A landscape with many valleys, sampled at points; each row gives a point and its height.
From any point a ball takes the steepest step (drop divided by distance) to one of its 2 nearest points. It stops when none of these is lower. Distance is the straight distance between rows; heights are no part of it.
q_873: [  0   3 -17  -8   5 -11  -6   2 -16 -12   6 -24  -4   8  -1   1   1  24
  -9 -38 -17  23  12  16]  h=778
q_519: [ 10  11  12   6  -4  22   7 -35  24   7  16  49  10 -29  32 -30  -3 -34
   1  16  10 -56 -17  -7]  h=248
q_982: [  1 -37  11  10 -11  20 -19  29 -30 -44  14   1 -16   8   7 -10  -9  25
  17 -25 -22 -11 -12 -16]  h=327
q_915: [ -2 -11  -5  17  21 -11 -13 -19   4   2 -50  18  -8   7 -17  17  20  13
  -1  38  25  19  31  32]  h=707
q_797: [  7   2 -15  15   3  -4  -7  11  15   0 -16  31 -12  42   4   8  31  -3
  22  74  11  -5  11 -22]  h=530
q_921: [-20  -7  -6 -13  -2   0 -20  25 -34 -20 -31 -21 -15  11 -34  12   0  40
  24  -9  14  29   5  14]  h=445
q_577: [-10 -17   3 -11 -10  21 -25  17 -44 -45   0 -10  -7   5  -3 -10 -10  39
  19 -39  -7  -6 -15  11]  h=280
q_15: [  6 -11  -4  -6   8  -4   6 -18 -12 -20  -5 -23   7  -6   9   1  -7  15
 -20 -51 -17   4  14  20]  h=756
q_541: [  8 -18  29  17  -3   1  -2  20 -10 -26 -31 -35 -15  26 -19  31   5  15
  10  12  16   7   6 -13]  h=190
q_989: [ -8  25  24 -32 -31  22  12   0  10  34  11 -32  18 -24  -4   1 -19 -28
   2 -18  16 -14 -33 -20]  h=489
q_151: [  3   1   7  -2 -17  12  -7  17  -8 -10  27  -1  -1   1  16 -10   2  -6
  17  -8  -9 -18 -19 -20]  h=478
q_472: [ -7   6   2  -1  13 -20   8 -15  16  28 -13 -11   7 -18 -11  13  -2 -10
 -29  -5  10  19  18  29]  h=632
q_182: [ 15  15   1  -4  19  10  28 -61  22 -12 -28  24  29 -19  31 -18  -2 -29
 -24 -21  10 -26   6  13]  h=370
q_975: [  1  -9  -6   6  24 -20   9 -27   6  13 -45 -10  12 -15 -14  14  -3   7
 -31 -16  10  32  28  40]  h=561
q_106: [  3 -35 -26  19  13 -14  -8  35 -10 -19  48  13 -18  27  12 -12   5  36
  10  -2 -46   4 -16 -13]  h=313
q_950: [  5  -2 -11  20   3 -21   7  21  14  29  38   5  -6   3   3   6  12 -14
 -12  19 -18   1  -2 -16]  h=759
q_554: [-11  -8   6  12  -3   4  -5  -2  -1  13  34  24  -2 -31   2 -20  -8  -9
 -10  -3  -5  -9 -18   7]  h=743
q_990: [-14  -7  -9 -12  28  -7   8 -31  -4   4 -50  -7  11 -25 -20   3 -17  16
 -20 -24  19  29  16  53]  h=501
q_286: [-30  27   5 -25 -10  27  -9 -24 -15  20  12  35  13 -37  -4 -37 -18   0
  19  -4  22 -12 -12  18]  h=615
q_634: [-13  -6   7 -27 -16  23 -13  17 -31 -35 -10 -27   2  10   2  -4  -6  25
  29 -32  -4   1 -13 -11]  h=230
q_993: [ 12 -50  -5  44  25 -19   5  -8  19   7  35  46 -11 -17  10  -7   1  -7
 -24  29 -29 -23  -6   0]  h=809
q_321: [-30  16  12 -30 -22  33  -8  -1 -13   2 -13  -1  10 -21 -16  -7 -17  10
  27  -6  26   6  -7  10]  h=659
q_658: [ -2   6  -5   3   1 -10   6  -8  11  32  40   5   9 -29   7 -12  -8 -23
 -22 -19 -17  -5  -8   5]  h=713
q_886: [  9   2 -20  14  -2 -24   3  39  17   0  19 -11 -19  47   0  13  20   5
   8  33 -17  12   6 -33]  h=736
q_184: [  4   2  -8   4  10  10  -5 -21  12 -11 -32  30   7   7   6  -4  14  -8
  15  29  22 -10  17   7]  h=147
q_604: [ 14 -54  22  36  21 -18  -1  -9  -4 -23  -7  -5 -10 -20   3   1 -11  11
 -37 -21 -17  -1  -4  20]  h=786
q_551: [ 13   4 -29  11   2 -22  17  21  37  33  44  21  -5  19   8  -4   7 -20
  -4  40 -32  -3 -15 -24]  h=810
q_855: [ 10  12   8   5 -12  21   0 -23  19  32  36  40   3 -27  22 -27  -3 -38
   3  18   1 -44 -30 -16]  h=154
q_524: [  6   0  -7  19  18  -2 -13  -5   8  -7 -16  40  -7  19   3   1  21  -2
  11  47  13 -11  14   1]  h=346
q_574: [ 11 -38  10  14  28 -15  -4  -7 -20 -24  -9 -20  -9 -15  -7   1 -11  25
 -26 -51 -19  13   4  33]  h=772
q_694: [ 16 -23  -6  11  30 -33  11 -28  10  -8 -29 -27   2   5   0  12   6   5
 -37 -26 -10  19  31  31]  h=621
q_141: [ -7  -7  -4   7 -17  13 -18  37 -13  -9  46   9 -15  11   3 -12   0   5
  22   4 -21  -6 -23 -28]  h=504
q_984: [  6   8 -21   7   1 -13  -3  25   7   4   2  16 -23  45  -4  15  26   0
  20  51   0   8   0 -26]  h=648
q_14: [  0  21  11  -1 -18  -8   1  12  15  26 -36 -12  -9  26 -23  34   8 -20
   7  54  33   8   8 -17]  h=708
q_564: [-18  38   2 -35 -15  37   5 -37 -13   4 -12  22  31 -27   5 -26 -24  -4
  21 -27  21 -12  -8  18]  h=585
q_881: [ -6   2  -8 -13  25   9  -4 -33  -3 -17 -37  35  10  -9  16 -14   4   2
  10   5  24  -5  17  19]  h=294
q_569: [ -4  17 -35 -14  -5 -20 -12  12 -15   4   6 -20  -9  32  -9   7  21  16
   8 -17  -8  32  23   8]  h=823
q_2: [ 19  16 -12   2  -2 -14  11   0  42  34  27  24   5   6  18  -9  18 -37
   1  35 -14 -29  -4 -26]  h=862
q_516: [  1  37 -26 -18  -5  -5  13   0  22  33  18  23  13  18  19  -9  20 -34
  12  32   3 -18   6 -15]  h=900
q_434: [-21   8  24 -28 -15  22  17   1 -13   3 -20 -42  12 -28 -37  12 -37  17
  -3 -32   8  28   0  15]  h=710
q_731: [  0  -9   6 -12  -9  13  -7  21 -18 -26 -11 -33  -3  20   5   4   5  16
  10 -15   1  -1  -6 -20]  h=150
q_902: [ -1 -57  22  37  25  -8 -11 -10  -9 -22 -13  17 -14 -27  -8   3  -7  21
 -26   0  -5   2  -2  33]  h=802
q_712: [ 25  -9  14  17   4  -2   6   6   9 -22 -11   5   7  17  15  12  15  -9
   0  24  -3 -27  -1 -33]  h=433
q_787: [  6  20 -11 -20  12   9   8 -42  -6 -19 -33  14  23   5  22 -23   4   2
   6 -20   9 -11  20  14]  h=378
q_888: [ 25 -12  11  12   7 -30  18   6  18  -9   5 -45   8   9   5  19  -3 -10
 -39 -26 -16  10   9  -8]  h=692
q_58: [ 15  31  14 -30 -36  30  10 -12  14  24  16   3  14 -19  19 -15  -2 -46
  25   7  13 -45 -39 -34]  h=369
q_716: [-31  20  28 -32 -11  41   8   1 -13  -2 -30 -10  16 -28 -32  -7 -31  18
  15 -14  23  21  -6  16]  h=684
q_95: [ -2 -47  22  27   4   8 -17  24 -34 -38  -4  -1 -23  -6 -10   5 -12  37
   6 -11 -11  -5 -20   4]  h=372
q_5: [ 23   9  -2   7  -1  -9  13   8  18   2 -16 -13   4  32  11  15  20 -26
  -3  21   0  -2   8 -29]  h=522
q_957: [  8 -48  40  33  13   9   3  -9 -11 -33 -38   2 -11 -23 -12  14 -20  16
 -14  11  11   4  -5  15]  h=820
q_959: [-14   5  18 -19  -2   4  16 -11 -12   8  -7 -39  14 -28 -17   3 -28  12
 -21 -42   3  24   2  14]  h=727
q_708: [ 12   9   3   1  11  11  12 -54  15 -11  -1  42  21 -22  32 -30  -6 -23
 -12  -2   0 -44   1   5]  h=318
q_955: [  0 -12  23  13 -12   0  -2  42  -4 -22 -10 -31 -18  25 -10  24   5  11
   3   1   0  12  -5 -29]  h=258
q_297: [ 10  32  -5 -18 -26  18   4  -8  17  23  37  29  12  -5  24 -29   0 -36
  28  17   0 -38 -34 -26]  h=287
q_587: [ 10  24  26 -17 -45  27   9  12   9  31  24 -24   9 -27  -5  -6  -8 -34
  17   3  12 -38 -41 -39]  h=431
q_706: [  6  -4  -8  20 -11 -25   4  49  14  18  39 -24 -23  42 -12  18   4   1
  -8  32 -22  17  -7 -32]  h=790
q_318: [  9  -8  -8  16  10 -25   2  10  13  18  29  -8  -5  15  -2  12   8  -9
 -28  -4 -27  13   6  -1]  h=715
q_171: [ -7  38 -15 -11  -4  -7   4   1  16  41   4   9   5  13  -5   4  15 -28
   7  23  16   6  17  -6]  h=911
q_133: [-34  28 -20 -35  -7  16 -20  10 -39  14  22   9   0 -31 -13 -17 -16  21
  16 -31  10  21   2  29]  h=640
q_16: [-28  12   4  -9   7   1 -14 -16  -1  10 -31   9   2 -22 -25   6  -3   6
  10  12  30  20  18  27]  h=226
q_323: [ 29 -12   5   3   2   2   8  -3   7 -38  11   6   4  21  29  -7  13 -11
  -1  -1 -22 -32  -9 -28]  h=361
q_120: [ -2 -23   0  28   8  -2  -7   4   6  12  40  44  -7 -21   4 -17  -3 -10
 -11  17 -22 -17 -17  -3]  h=774
q_816: [-15  15  -4   1 -11  -8 -19  26   2  18 -18 -13 -22  23 -28  25  16   1
  10  38  30  21  13  -3]  h=794
q_750: [ -8  12  22 -17  -7  30   8 -32   1  -1  -7  12  27 -33   8 -21 -25 -12
   3 -30  15 -20 -17   7]  h=562
q_28: [ -8  30 -23 -16  -4 -16   2   4   1  20   0 -19  -2  15  -5   1  14  -5
   9   6   7  18  21   2]  h=870
q_64: [ -6   5  -3   8   1 -12   5 -12  11  35  15   1   6 -26   1   5  -4 -29
 -30  -4  -1   1  11  17]  h=682
q_94: [ -6   9  -2  12 -21 -16  -9  47   5  25  25 -32 -23  20 -20  25   9  -6
  -4  14   0  24  -8 -31]  h=834
q_918: [ 31  -9 -15  -3  -3  -3  12  11   7 -31  31 -10  10  37  36  -2  12   6
   8 -15 -43 -16 -12 -41]  h=283
q_603: [  7 -14 -16  28  29 -17 -17  -6  13   3 -32  36 -12  21  -7  15  27   6
   7  57  20   6  30  20]  h=559
q_620: [-32  -1  -3 -13 -14   9 -28  19 -40 -14   2 -13 -27  -5 -31   3  -8  41
  25 -16   7  28   5  18]  h=517
q_864: [ 18  16  -7 -23  25  10  25 -56   8 -17 -38  -2  38 -10  29  -7  -5  -4
 -14 -36   4  -6  16  22]  h=419
q_672: [-35  15 -14 -24 -18   2 -23  12 -37  17  15 -13 -15 -13 -21  -7 -10  25
  20 -15   6  32   6  21]  h=586
q_46: [ -4   3   4  23 -13 -25  -5  35   4  34  -1 -20 -26  16 -28  33   8 -12
 -15  39  16  28   4 -13]  h=864
q_135: [ 17 -17   3  16  13 -31   5  -6  11   2  -7 -29  -3  11  -5  24   8  -1
 -35 -13 -16  19  20   9]  h=663
q_585: [ 23 -23 -30  13  15  -8   8  21   0 -34  39   9   0  34  30 -18  12  26
  14 -11 -58 -10 -14 -17]  h=142
q_208: [ 37  -3   3   5   6 -35  30  -6  27 -10  -4 -43  16  33  18  15  13 -14
 -30 -15 -25  -4  20 -19]  h=716
q_680: [ 14   0   6  -9   6   8   3 -16   8 -18  16  12   9   4  36 -15   2 -12
   6 -11 -10 -27  -5 -21]  h=412
q_586: [ -3  33  16 -28 -16  30  17 -23  17  14 -12 -11  17 -31   9  -9 -23 -24
   5 -15  22 -13 -23  -5]  h=534
q_415: [ -7 -15   5  11  -4  -1 -17  26 -27 -26 -37 -25 -26  23 -26  32   5  33
  13  14  18  23   8   4]  h=335
q_527: [ 17  14   6  15  -3 -15   4   8  27   3 -30  -9  -2  33  -4  28  21 -29
  -2  43  24   3  23 -17]  h=612
q_872: [ -5 -31 -11  15  -6   5 -16  39 -24 -24  46  23 -28  18   4 -15  -1  32
  18  13 -36 -11 -22 -20]  h=425
q_992: [  2 -14  18  -6   2   5  20  -9  -8  -7   2 -27  13 -33   4   2 -26   8
 -30 -59 -11  10  -3  18]  h=742
q_876: [-30  22 -15 -19  17  -1  -1 -27  -7  12 -36   8  13 -29 -26   1  -6  20
  -9  -9  24  28  23  57]  h=418
q_909: [-40  22 -21 -21  -8  17 -22 -12 -27  19  16  37   9 -36  -7 -24 -12   8
  21 -15  22   7   4  27]  h=650

Where does a ball stop that starts at each point below?
q_120 | q_16
q_516 | q_16
q_208 | q_16
q_586 | q_855
q_94 | q_184
q_864 | q_855
q_46 | q_323
q_133 | q_541

Call two points neighbours if one is among the 2 nearest of the other. Go from one point of each pair to the other, from neighbour to neighbour, staying as low as possible. Name the highest point that can't be avoided.
q_541, q_323 | q_46
q_855, q_541 | q_909
q_541, q_731 | q_955
q_855, q_184 | q_864
